Points on a hilly landscape, in no order, each with its height.
From any point a ball takes the steepest step (drop divided by distance) to one of its 2 nearest points. It stops when none of these is lower. Distance is the straight distance between rows; heights are no part of it.
J688 (h 7.26): [  4  11 -10  -5  10  17   4 -10  -8 -21 -10 -31  -7   4  16   7  -2 -21
  -6   4   3   0  -1 -12  23  11   3  11  10   7  22  11   0  11  25  -1
   6  13  25  27   1   6   8  14 -13  10 -20   4]
J882 (h 3.91): [-13 -17  11  -4  30 -22 -31   1   3  13   6  -4 -13  23 -27   1   6  13
  23  25 -17 -17  -3 -13 -21  16 -21 -23  29  18 -11 -16 -15   2 -22  -5
  -3   6   3  13  13  -2  23  33  21  10   1  -7]
J535 (h 3.18): [ 31  17   8   8 -10  12   1 -25  -6   6  10 -13  13  -2  -4   1  -5  -4
  -9 -28  -7  -3   4  16   4   1  15   0   0  -9  14  21   7  -5  10  12
  -5  16   5  25  -4  38   9  11   9   6 -18   8]
J957 (h 2.28): [-18  -4  -4   9  13 -14   0  13   8 -10  12  -9   5 -20   9  -9  16  -3
   1   5 -13  -1 -13   8  -4   9   1   1  -1   2  -8 -21  12  26   7  -2
  12  18 -14  -4  14  21 -16  -2 -25  -6  19  10]
J764 (h 6.91): [-10  16   6  -7  24   1  -6  11 -18 -14   2 -32  -7  -8  20   8  15  -6
  -4  10 -10   6  -7  -9  16   6 -18   3  20  20  15   0   5  16  34  -2
   0   7  20  13   8  -8  14  13 -12  10 -16  17]
J213 (h 6.09): [ -5  -5 -17  26 -25  17  17 -22  -2 -17 -11  19 -14   1  -2  24 -15  -9
 -20 -18 -15  -8   5   3   8  -4  19  11   0 -22   7  21  24   9  29   8
   1  18  -4  23 -23  26  26 -16  -6   4  -7   1]
J926 (h 1.91): [  8  20   2   5  -9  -1  10   9   2 -11  -5   5  -1   0   5  -2  -8 -12
   9  -7  23  -2  -3   0  16   1  15   0  -7  10  -3  -5  -1 -16 -13   6
  -5  -9  -3   3  -2 -11  -9 -12   2  13  12   0]
J320 (h 4.47): [ 21   0  -4  -7   8  17  12 -11  10   8   5 -15   6 -29  21 -14  -3 -25
 -22  -4  14  28  -1   6  14   4  12   9 -12   4  10  -7 -12   5  -7 -15
   9   0  -5   8  14 -13 -25 -11 -12 -10   2   8]
J356 (h 3.83): [ 23  -1  19 -14 -11   6  16 -16   5   0   7  22   6 -10  -8  14 -15  -8
 -20  -7   0  -8  16   4 -18  -1  15  -7 -15 -25  -1   7 -40 -16 -32 -20
   7  12  -4 -11   9   5 -10  21  13 -22   6   0]
J392 (h 3.92): [ -1  -6 -39   0  -2  -9   2 -20  24  -8   7   5  10  -3  -4 -20  -4  12
  20  -3  11  -6   0   4   0 -14  11   1 -11   4  -1  11  10 -10 -11  11
  -4   0 -13   7 -17  -6 -28 -14  -9   2 -11 -15]
J216 (h 3.96): [-12  31  -3   5   7 -18 -11  -8   6 -14  22 -15   6 -10  11   2   9   7
   4   4 -17 -14  -5  29   0   8  -4 -19   4  16   1  -9  28  -6  11   2
 -14  26   6  35   7  30  18  19   6  13 -13  10]
J293 (h 4.22): [ -4   4  21   1  -2   1   6  -8 -10 -16  -3  21 -17  13   7  21  -8   8
 -10  17  -8  -8   1   1  -4   5 -12  -6  14 -11  -2   6   5  -7  13   4
   5   9  11   3  -4   1  28  -5  -7  -1 -19  -7]
J758 (h 4.43): [ -4  -6 -25   1  -4 -14  10  -6  38   1  10  18   4 -12   1 -16 -10  -1
  16   4  15  11   3   7  -7  -9  15 -10 -28   3 -12  -1 -13  -4 -31  -8
  18   2 -23 -17  -7 -14 -28 -16  -9 -13   9  -7]
J768 (h 2.50): [-11 -24 -18 -13  -1  -2 -18  -3   2  -5   3 -12 -10  22 -27   6  15  20
   3 -11 -15  -8   5 -13  -7   3  -5  -3  12  12   9  13  11  20  27  14
  -9  12   9  -2 -14  13  -6   9  -3  -6 -24   6]
J805 (h 3.50): [-19  -5  10  13 -30   3   0  13   1 -17 -15  21 -20  24 -25  28   9   4
   8   3  -2 -11  18  -6  -8   9   5  -1   3 -11  -9   0   3   9 -14   8
  23  22   4  -6  -6  29  16  16   9  -3  10  -6]
J965 (h 3.46): [  3  11 -14  -9 -19   2   3 -13  -7  -4  -1   2   4  14 -15  18 -12  15
  -3 -26   2 -11  11  11   6  -8   8  -5   0   0   9  27  18 -21  13  11
 -31 -15   3  10 -22  12   2 -17  13  17  -9   3]
J591 (h 4.89): [ 11   4 -10 -24   2  28   8 -20   1  -5  -4 -21   1 -19  24 -10 -15 -26
  -9  -3  15  25 -11   2  25   5   5  18 -11 -11  -9   4  -6   1   9 -12
  -1 -11  -1  20  -4 -19 -28 -27 -16  18  13   7]
J746 (h 2.07): [  7  -6  -4  -6  27 -10 -23   6   8  27   2   3   3  14   3 -25  -9  13
  22  23  -1   2  -2   1  -1  -4 -22 -18  25  15  -7 -13 -14 -20 -29  -4
  -6 -20   8  20  14 -31  12  17  27   3  -9 -14]
J414 (h 3.16): [ 16   1  -4  19 -30   6  13  -5   9   6  -4  15   5  21 -26   3  -8   1
   7 -30  18  -5  16 -11  -6   0  28  -4 -15   3   8   8   3  -2 -22   3
  -5  19  -2  -8 -21  20   0  14  10  -5   5  -4]
J509 (h 4.34): [  1  -1 -14  -4  -6   1  10 -23  19  -4   9  24   5  -6  -6  -9  -5   6
   1  23 -16 -12   5  23 -22   1  -8  -6 -12 -32 -10  15 -22 -28 -31  -6
  25  18  -2  13  -1  22   3  12   4  -5  -4 -19]
J39 (h 5.11): [  7   7  20  32   6   5  23  -8  -7   4  -2  20  -7 -27  13  -7 -18 -11
 -19  -4  -1   7 -10  19   4  -5  -5   5  -4 -20   0  -5  16  14  15   0
  19  -1  -9  -1  -5 -10   1 -24 -17  -9  -3  -6]
J306 (h 2.23): [-11  -9 -19  -5  15 -14 -12   0  30  -5  -7 -15  -1  -5  14  -7   4  -2
   9  21  -4  -5   8 -21 -17  19  12  -6  -1  22   3 -14 -27   6 -28  -8
  -1   6 -10  20  30   3   8  19   0 -30   2   6]
J479 (h 4.84): [ 32   6   8  15   0  35  20  -9 -17  13  -5   1   2   7  -2  -9  -4 -29
 -28  -7   5  12   7 -11  13  19  29  18  -8 -22  15  15  -6   2  -1 -16
   9   5   7  -1  -7  -2   6  12   3   6   4  -2]
J992 (h 5.78): [ -5 -28  14  15  17  -2  -6  -3  20  19   6  18   6   3   1 -12  -7  16
   7  15  -2   8  10   2 -24 -16 -14 -13  -4   6  -7 -24   5  12 -14 -11
  10   4  -8 -21   8 -15  -3   5  -6 -27  -4 -14]
J290 (h 3.47): [-17   7 -32 -20 -16   7  12 -11 -13 -14 -18   3 -13   3   6  19 -12   3
 -12  -2 -13   0  -8  16  14 -15 -13  17  -7 -12  -6  21  12  -7  19  13
  -5  -3  -6   4 -16  11   9 -35  -4  29   7  -5]
J824 (h 2.08): [ 23  -9  -3  -7  -6  15  -4 -15  -8  31  23  -4  26  -6  -8 -20   7  14
  -9 -27  -1   7   9  16   4 -19   0  10   5 -20   5  16   6  -1  10   8
 -14 -23   6  -1 -19 -11 -18  -8   8  -4 -11  -6]
J227 (h 2.54): [-26   8 -24  27 -16  -8  -2   0  -3   0 -23   8  -3   2  -2   5   0  -1
  10  -1   3   4   4  14   5 -31  -8   7  -9   3  -9  10  35 -13  -2  17
   3 -27   6  -9  -5  -3  16 -31  20  12  -1 -31]
J931 (h 4.11): [  0  -5  13   3 -19   7  15 -19   8  -6   2  23   9  -3 -10  11  -4   3
 -13   6 -16  -8  14   3 -15   4   7  -5  -3 -28  -3  13 -24 -10 -21  -4
  24  30  -7   7   1  37  12  23   3 -21  -3  -4]
J630 (h 4.14): [ 19  13  26  35   1   3  -2  -3  -6   0   8 -14  11 -12  -3  -3   9   2
   0 -25  25  -3  15  -5   7   3  16  -7  -2  29  15 -13  19   9   1   6
  -9  10   1  14  -6   4  -1  11   2  -8 -11   7]
J632 (h 3.25): [-11  -3  -9 -26  -6  11  10 -13 -17 -22  -1  -6  -5   4  -7  19   8  -3
 -11  -1 -23 -13 -14   6   6  11  -8   9   6 -17  -8  13   6  13  30   3
  -3  15   0   2  -9  23  -8  -9 -18  26   2   8]
J43 (h 3.22): [  8   7 -16  18   5   9   0   7 -20  -2   1 -38  10  -2 -14 -19  30   1
   6 -10  -3  -7  -6  12  10  -8  -2  12   7   4  11   5   4  15  12  21
  13   4  11   8   1  19 -11  12   7  26   1  -4]
J19 (h 5.36): [ 15  -4  -2  25  -7  27  18  -7  -9  12 -11  -4   0   4   1  -4   0 -22
 -27 -19  -4  28   2 -10   4   8  13  16 -10  -8  26   4  12  23   5  -3
  16  20   4   4 -10  18  19   5 -13  -7  -2   3]
J233 (h 3.20): [-21  -6  13  25   5 -10  -9   1 -13   3   0  20  -5   6 -20  -1  15   6
  15  33  -9 -17 -13  21 -18 -10 -21  -8   9 -20 -19 -12  27  -8  -4  -4
  14   2   5 -14  -2  -2   6   0   7  18   3 -30]
J692 (h 3.86): [ -3   7  30  18  -7   1  -2   8 -19 -12 -12  17 -28  19  -5  24  -4   8
  -4  -1  15  -9   2 -18   8   0   0  -5  16   5   6  -1  13   0  17   9
  -9  -4  15  -6 -15 -17  23  -9   1   2 -10  -1]
J705 (h 5.21): [-19 -11  -8 -18 -13  -6  12   8  29  -6  -5  15  -9   2  21  19 -22   4
  -6   5   3  16   3  -6   8   6   0   5 -12  -5  -8  -3   8   7  12  -2
  -4  10 -19  -8 -14   4   1 -35 -30 -17  12  16]
J21 (h 3.56): [  0  18  -8 -14  18 -23 -18   0   3   6  12  -4   1   7   9  -6  -6  10
   9  21 -15  -7 -18  22  -9  13 -24 -19  16   9  -8  -4  11 -25  -4  -7
 -18  13   7  34  11  13  15  12  13  19 -17   4]
J977 (h 5.64): [ -8  -9   5 -14 -22   8  16  -6  13   6  -4  19  -6  -1  14  29 -19   0
 -31 -13 -15  19   5   6   0   2  -9  11 -15 -22   4  10  10   4  23  -5
  -8  15 -10   0 -20  19  22 -30 -22 -16  10  17]
J691 (h 3.65): [  9   0   2   6   6   3  15  14 -13   0 -11 -37   6 -21   8  -1  20 -25
 -16  -3   8   0  -2 -28  -3  14  20   9   1   5  18  -8 -17  18  -5 -20
  -3   1  -1  -7  29  -8 -17  20  -3  -2  22  16]
J772 (h 2.87): [ -7  -4 -12 -28   6  -3  -9  -5 -12 -15  10 -17  -4  12 -19   3  21  10
   3   4 -20 -20  -9   8   0  12 -11  -3  21  -3  -5  16   7   5  30   8
  -7  12   8   7  -5  15 -15  18  -1  21 -14   7]
J865 (h 0.25): [-11   5  15  -5   7 -17 -14  15  15 -20   7  -4  -1   4   1   9   7   0
  22   2   8 -21  -7 -17  -1  26   8 -15   4  33 -10 -16  -1  -2   7  -2
 -19   8 -13  11   6   9   3  13 -11  -8  -3  21]
J516 (h 1.50): [ -2 -21 -15   9  24  -9  -8   8  19  -2 -15 -10  -4  -9   3 -18   3  -3
  12  31   2 -11   1 -20 -20  -1  11  -9   3   7   1 -20 -39   4 -23  -9
  10 -12  -6 -11  32 -27  -5  24   6 -20   5 -14]
J943 (h 1.49): [  0 -13 -26 -10  19 -11 -27  12  24  19  -6  -4   8  23 -11 -24  -6  11
  36  10  -2   1   6 -10 -17  -5 -18 -10   1  21  -6  -3 -30  -7 -23   3
   3 -28  -5   0  17 -20  17  14  20  -6 -12 -12]
J183 (h 1.07): [-13  14  -7   3   0 -18  -8  19  13 -20  -2   3  -2   4   5  -2   1  -1
  25   8  12 -20  -9  -7   7  10   6  -9  -1  24 -11  -8   6 -17   3  14
 -12  -9  -8  10  -3  -1   5 -11  -4  14  -3   3]
J141 (h 2.65): [ 32  -6   8 -13  -5  23   2 -23  -9  32  14 -19  17  -8  -2  -9   4  -9
 -24 -26 -15  12   4   8   0   1  -1  15  -3 -29   7  25  -7  -6  13   6
  -3   2   8   8 -10  10  -3   6   1  -6 -19   4]
J723 (h 6.11): [-17 -29   7  25  11  -4 -17  -4  19  22 -13  -5  -3  20  -6  -9  13   9
  16  10  -7  15  17 -11 -17 -11 -18  -5   0  20  -1 -19   0  26 -12   8
  23  -5   4  -8   8  -4  21  11   1 -33 -17 -15]
J81 (h 4.65): [-11   2  -7 -25  -6 -16   6  18  25  -4  -1   9  -5 -12  13   6 -20  -7
  13   3  12   9 -10 -12   6   2   8   0 -19   5 -13  -6  -7   3   8  -8
  -8  -8 -27 -24  -2 -11 -19 -35 -19  -2  25  18]
J869 (h 5.37): [ 18 -17  12 -32  13  11  -2  -9  12  19  14   7  11 -10  12  -5 -17   3
 -10   5   9  13  10   0  -8  -7   1  -6   5  -8   0  -3 -22  -4  -4 -19
  -1  -7  -4 -15   9 -28 -25   1  -7 -30  -6   1]
J502 (h 2.73): [-26  -7   8  18  -3  -3  -7   0  -6 -15  -1   7  -6   3  -4   3  21   2
  -3  30 -25  -3  -7  28 -17   3 -18   0   8 -16  -8  -8  23   4   0   7
  23  18  10   7  10  28  17  10  -2   9  -2 -19]
J22 (h 1.85): [-17   7  -3  31  -2 -10  -8   8   0 -10 -11  -2   1   1  -4  -1  12   6
  14   6   3  -6   4  11  -1  -9  -3  -6  -3  14  -4 -10  31  -1   7  16
  -1 -10   6   8  -1   8  12 -12   8  12 -11 -13]
J410 (h 0.24): [ -6 -12  -8  12   6   0   9  -1  -8  10  -3  12  -9  -2   5   0 -10   8
  -4  -9   5   9  -8  -9   2 -22  -7   6   3   3   6   4  24  13  21   7
  -7 -17  -5 -25 -18 -26  -5 -29 -14  -5  -2 -13]
J415 (h 3.51): [ 16 -19 -21   3 -18  13  13 -22  14   3   0  14  11  10 -21 -13 -10   8
   7 -21  11  -9  13  -4  -5 -14  19  -2 -10 -11   4  20 -11  -4 -19   6
   6   9  -3  -6 -20   4 -19  12   1  -9 -15 -19]
J105 (h 1.41): [  3 -16  -1  -3   7  -5  -8  16  -2  18   7   0   9 -10   8 -20   5   8
  15 -12  16   1  -9 -12  13 -11  -4   5   7  10  -2  -7  10   4  20  -1
 -12 -30 -14 -26 -10 -41 -27 -21 -11  -1  -1   4]
J649 (h 4.98): [ 13   3  45  14  13  -6  -1   2 -14  12  15  -2  11 -27  10   2   8   3
 -13  -2   9  11  12   6  -9  -2  -1 -12   1   9   9 -14  -8   2 -21 -13
   2   3   1 -11  25  -7  -2  18   4 -22   7   4]
J818 (h 4.55): [  0   3  40  26   9 -13 -13  13  -4  11   2 -10   9  -3  -5  -2  17   4
   9  -8  14   3   9 -10  -4  -2  -1 -13   0  28   4 -26   4   6 -11   2
  -3  -6   0  -3   6  -5   8  13   8 -15  -8   9]
J709 (h 3.57): [-23 -12  10  13  15  -9 -23  15  -5  -2  -7  13 -16  19 -21   0   8   9
  26  41  -6 -20  -8  -7 -23   1 -17 -12  16  -1 -15 -21  -4  -5 -12  -7
  10  -7   5 -14   7 -17  14  11  12  15   4 -22]
J76 (h 3.17): [  9  22  11 -19   3 -20 -11  10   7  -4   8   5   5   0   9   3  -7   9
  15  22   7  -2  -7  17  -4   8 -10 -20   1   8  -8  -9  -8 -39 -29  -2
 -14  -7   1  17  16  -3   5   4  24  14   7   6]
J528 (h 4.61): [ 10  -6 -19 -32   6   2   9 -24  19   1  11   2  15 -10   2 -15  -4   3
  -5  21 -10  -1  -1  14 -11   7  -7  -4  -8 -26  -9  15 -25 -21 -15 -13
   8   7  -3  16   6   5 -21   6  -7  -5 -13  -9]
J304 (h 2.62): [ 10  11  17  -6  14  -3  -7   1  -2   7   7  16   6   1  15 -18 -14   9
   7  15  21  -4   2   8  14   1  -3 -13  23  10  -6 -11 -12 -31 -20  -4
  -7 -20  12  22   5 -34  -3  12  20  -1  -9  -5]
J322 (h 3.19): [-35 -16   0  -3 -15  -4  -6  12   2 -12 -12  26 -15  17  -3  23   4   9
   1  29 -18  -3   8   9 -18   7 -19  -2   7 -21 -22  -7  -2  -5 -21  -5
  26  17   2  -4  13  24  30  11  -3  -5  14 -13]
J514 (h 6.61): [  4  -1   8 -19  15  -6 -16   4  -5   5   6 -18   2   8  10  -3   5  10
   3   0   1   8  -5  -3   9   1 -19  -7  13  23  11  -1   8  -2  21   3
 -15  -7  11   7   3 -12   3   1  -3  -5 -21  15]
J264 (h 5.66): [ 10  12  -1  13  -8  15  26 -11 -10   5 -12  19  -8  -7   1  -1 -22 -22
 -19 -22  -2  10  -9   3  11   6  13  18 -23 -18  -1   3  11  15   5  -8
  -2   6 -16  -4 -15  -8  -4 -24 -15  13  16   0]
J65 (h 3.62): [  0  17 -16  -8   7 -11   6  -5  29 -11   6 -15   0 -16  28 -10   0 -11
  -3  16   1  25  -4  10   5   8   6  -1 -17  17   6  -7  -4  -1 -10  -1
   6  11  -4  21  13   4  -5 -21 -13 -10  -3  15]
J283 (h 5.55): [-10  -2  27  -9   5 -20  -5  25  14   1   2  11  -2  -3  13  18 -14   7
  -3  10   6   6   6  -6 -13   7   3 -13  -6   9  -1 -28 -10  -3  -9 -15
  -8   2  -6 -23  22   0  11  -3  -2 -29  23  18]
J700 (h 1.20): [  7   2  11 -11  -3   0 -15   2 -15   9   0   3  -5  24 -19   1   3  17
   0  -2  -2   6  12   9  -6 -14 -17  -2  12  -7   5  15 -21 -10 -16  12
  11  -1  25  -8   2  -2   6  22  28   2  -5 -13]
J942 (h 4.02): [ -1   3   1 -19 -12 -10   6  36   3   2  -6   0   0  -4  -5   6  -1 -13
   5  -4   6   4  -6 -14  -5   4   7   3 -23  -1  -8 -15 -25   0 -11  -9
  -9 -20 -18 -36   9  -3 -15 -12   1   6  39  19]
J515 (h 6.06): [ 10  10 -15  22 -21  20  29 -29  -1  -4 -17  24 -10  -1   4  15 -29 -22
 -19 -14  -1  -9  -6  -6  15  -4  23  20 -17 -28  -3  30  12  -6  13   0
  -3   4 -16  14 -32   2  15 -28  -3  15   7  -8]
J879 (h 2.83): [ 11   2  11 -21  16   4   6  -1 -20 -13  -4 -28   7 -19   9  -3  12  -9
  -6  16  11 -12  -9 -11  14  13   8  -1  18  -5   7  -3 -18  -5   6 -22
  -7 -14   3   5  26 -20 -34  20   2   6  11  15]
J113 (h 6.32): [  0  -6   2 -32   9 -13 -17  23   2  16   5 -15   7   3   7  -1   1   5
  11   8  -9  12   0 -11 -10  -2 -18 -11   3  17   6  -3 -24  -9  -7  -2
 -13 -21  -3 -14  21  -4  -5   8  11 -12   2  18]
J243 (h 1.30): [ 11  -9 -19 -31  -8  -5  -7  -9  10  28  15  14  19   2   7 -19  -9  23
   5  -8  -2  14   7  23  -3 -21 -20   2  -6 -10  -5  17  -5 -21  -8   2
  -6 -22   1 -10 -13 -16 -15 -10   9  -7  -9  -9]
J813 (h 5.43): [ 14 -10  33  10  17  -4  -1   0   6  26  17  20  12 -16  10 -18 -10   7
 -10   3  10  13   9  21 -11 -15  -5 -16  -3  -3  -3 -16  -7  -2 -10 -14
  12  -5  -4 -25  15 -22 -11  -4   0 -28   1  -5]
J934 (h 3.05): [-16   8 -30   1 -19  -2   0   4 -16 -10 -14   8  -5  10 -17  14  -2   9
   8  -8  -1 -12  -1  13   6 -19  -3  12  -4  -4  -6  25  18 -14   2  16
  -7 -11   4 -11 -11  14   7 -21  16  33  12 -17]
J970 (h 3.30): [ -9  12   7  20 -10   2   5  28 -30   5 -24  13 -21  14  -9  13  -3  -9
  -3  -7   9   2  -8 -13  12  -4  -5  13  -2   0  -4  -2  16   8   9   8
  -1 -20   5 -26 -14 -18  17 -17   9  22  23  -8]
J374 (h 3.40): [ 12   6   4 -23 -16   4  15   8   0   4  -6   7   0  -6 -11  16 -11 -11
 -20  -9   5  11  10  -6  -6   4  15  -1 -21 -12   5  -3 -26  -8 -22 -25
  -5   4  -5 -22   9   3 -12   9   5  -8  28   6]
J456 (h 4.09): [  4   4 -23  -9   8  18   5 -31 -13 -13  -1 -12   2 -14  13  -3  -9 -12
  -5 -20   0  -1 -20   2  23  -9   7  25  -8 -14  -9   8  20  13  31  -2
 -14 -14  -8  20 -16 -18 -18 -37 -21  34   5   3]
J476 (h 4.60): [ 12  -1  30  26  10  15  12 -16 -15  -6   8   8 -11 -12   7   9   1  -2
 -19  -6 -13  -9  -4   1   5   8  -2   2   6 -25   4  12  13   9  31   5
  12  10  10   7 -12  -1  17  -3 -18 -10 -23   1]
J733 (h 1.54): [ 17   6  14 -18 -11  12  -2  -5 -22   8   8  14  -4  26 -17   1  -8   5
  -1  -7   9 -15  10   0  15  -8   9   9  23 -27  -3  23 -22 -17  -4   1
   3 -18  27  -9 -18 -28  -2  16  26  12  -4 -18]
J24 (h 2.71): [-14   1  11  15   0  -5 -11  39 -20   3 -13   5  -9   7 -13   0  12  -4
  18   4  11  -6  -6 -17   7 -10  -3   3   5   8  -9  -9 -10   3   9  12
  10 -34   3 -29   0 -28   6  -8  13  14   5  -6]
J311 (h 4.30): [ 28   4  20  15   8  21  18   0 -27   3   1 -17  -3 -10  -8  -2  18 -16
 -23  -9   9   2  -2 -22   3  20  21  13   9 -10  19   5  -6  21  -6 -22
  15   6   4  -7   5 -10 -14  26  -3   3  14   7]
J752 (h 3.35): [-11   7 -19   6  12  -4  -4   0 -18 -17  -4  -9  -8 -12   6  -3   3   2
  12 -13  -3 -14 -25   5  19 -16   2  15   0  13 -11  -4  24   3  30   8
 -16 -19 -12   8 -12 -16 -10 -37  -9  35  15   5]
J855 (h 4.96): [ 13  -5 -10 -35  -7  18  10 -14   0   8  -3   0   6  -7   9  -8 -13  -6
 -16  12   0   9   5   2   6  -4  -7  10  -5 -28  -3  15 -31 -17  -6 -17
   4 -11   5  -4  -1 -11 -21  -4  -4  -6  -1  -8]
J89 (h 6.39): [-17 -22   5  10  15   1 -16   5   8   2 -18  -7 -18  27  -6   2   4   8
  14  14   3   2   9 -30  -8   0  -5   0  16  26   4  -2 -19  17  -2  18
  18  -4  15   3  11  -8  24  14   6 -19 -18 -12]
J348 (h 1.74): [  0   5  -7  -6  -6  -1  -2   1  -1  15  -5  -9   9   9  -1  -3   4  10
  -5  -2  -9  23   6  15 -10 -12 -21   1  -4   3  11   9  -6  -5 -11  18
  13  -1  21  -2   5  19  14   6  14 -10 -15  -8]
J834 (h 2.67): [  6  20   3   8 -31   3  15  15  10  -7  -9  12  -5   7  -6  15  -9 -17
  -2 -15  21  -2   3 -15   4  16  24   5 -17   9   1  -6   5  -1 -19   2
 -11  14  -8  -1 -10  19   6  -3   0   3  21  13]
J581 (h 3.84): [  4  -2   1 -19 -20   3   3   2  -8   1   2   6  -4  13 -13  16 -10   7
   3 -29   9  -8  -6 -18   7   0   8  -3  -3   4  -2   7  19  -7  17   2
 -39 -11 -10 -16 -26  -8  -9 -20  -3  12   8  11]
J417 (h 2.16): [  4  -3  -2  -6  15  -6  -1   4  -9 -16  -3  -9   2  -4   0  -9  15   0
   2  25   3 -14   0 -10  -6   5   2  -6  13  -1   2  -5 -29  -5 -16  -6
   7  -3   3   0  21  -8 -19  29   8  -1   0 -11]
J721 (h 2.25): [  0  -5  10  10  -2   3  -1  -4 -14   5   8   0   7  -6  -9  -3  22  11
 -13  -7 -19   8  -6  20 -13 -11 -16  -4  -1 -16   2   0  13  10  -3   9
  18  11   7  -8   5  27   6   5   3  -4  -8  -9]
J859 (h 1.92): [ -5 -12  -4 -22  -1   1  -7  -2   7  -6   4 -30   6   7  -4   4  13  -6
   0 -15  -4   1   1 -28   1  21   7   6   4  19  10   2   0  24  15  -2
 -12  20  -1   5  -1  18 -13  22 -15 -11 -10  19]
J508 (h 3.63): [ 15  29  15  27   1  -4  -2 -16  -9  -9  17 -18  16 -16   4  -6   6   1
  -2 -17   5  -7   1  25  11  -5   6  -6  -1  12  12  -1  23  -5   9  12
  -4  15   6  27   5  24   8   6   8  12 -12   3]
J510 (h 2.66): [ -4  16  -8  13   4   3  -5  20 -23 -10   1 -30   1 -10  -3  -4  25  -3
  14 -20  -5 -12 -19  17  14  -8  -9   8  -2  19  -1  -5  17  12  19  20
  -8 -10  -2   8   2  12   3 -13   3  40  10  13]
J267 (h 5.97): [ -6   4  12 -33  -7  -9  -4  19   7  12  -2 -14   4  -5  20  20  -5  -3
 -10   0  -4  25   3 -12  -5  10  -3   0 -10  18  13 -11  -8   4   1 -10
 -17   0  -1 -11  17  10   3  -1  -8 -24  15  28]
J328 (h 1.34): [-18  15  14  11  20 -24  -8  16  10 -12  19 -15   3 -24  20  -5  16  -7
   4  17   1  -8 -19   4  -3  16   9  -9  -2  16  -3 -26   6   1  -5 -10
 -11  10 -12   8  23  10  -7   7 -10  -2  17  20]
J940 (h 2.13): [ 11   4  15   4  -6  -2  -2  18 -24  -4   0  11  -4  15 -20 -10  12   3
  15  -6  20 -19   2 -10  18  -9   6   2  19  -4  -8   1 -13 -10  -2   7
  -2 -22  13 -22 -14 -32 -15  11  20  21   8 -12]
J376 (h 3.82): [-16  -4   6  11 -26 -12   9  17  -2  -6  -3  24  -4   5 -26  10   0   0
   8  -5  -2  -6   5   2 -11  -4  -3  -5 -15 -14 -15  -8   6   8 -17   2
   8   1 -10 -32  -4  14  -6   2   7  -2  20  -5]
J679 (h 1.14): [-19 -15  -1   3  12  -4 -11  11  19 -14   9  -8  -6   6   3   0  11   2
  11  -4   1 -16   1 -25   5  18  17  -2   7  19  -2 -13   9  27  25   3
 -11  15 -10   3  -6   4  -2   7 -29 -22 -11  19]
J98 (h 5.82): [ -6  -9 -22  28 -13  24  12  -7 -10  -4 -11   7 -12   3  -3  14  -3  -9
 -25 -32 -27  19   0   2   6  -1   6  18 -14 -12  13   4  32  32  25   5
   9  18  -1   9 -20  28  32 -16  -7   6   8  12]
J750 (h 2.90): [ -7   5 -26 -17   8  -9  -2 -14  26  -8  -2 -23   7  -5  24  -3  -4  -5
   1  14  -4  14   6  -5  -6  17   1   4   1  19   7   4 -14  -1  -9  -6
   0  23   1  30  16  22   0  17  -9 -18 -13  10]
J538 (h 2.20): [ -1  -6 -29  -4   7  -2 -14   2  14  21  10   5  14  -6  18 -40  -1   9
  18  13  10  11   2   8  10 -26 -12   7   5   9  -8   0   5  -7  -4   5
   2 -32  -2 -13  -6 -37 -16 -17   6 -10  -9 -16]

Where does a ball stop that starts at each point below?
J515 => J700
J723 => J243
J213 => J516

Call two points neighbours if one is among the 2 nearest of the other. Go from one point of each pair to the other, from neighbour to neighbour, staying as low as possible. Name the highest point that can't be avoided.
J700 / J943 => J882
J510 / J516 => J591
J243 / J410 => J538
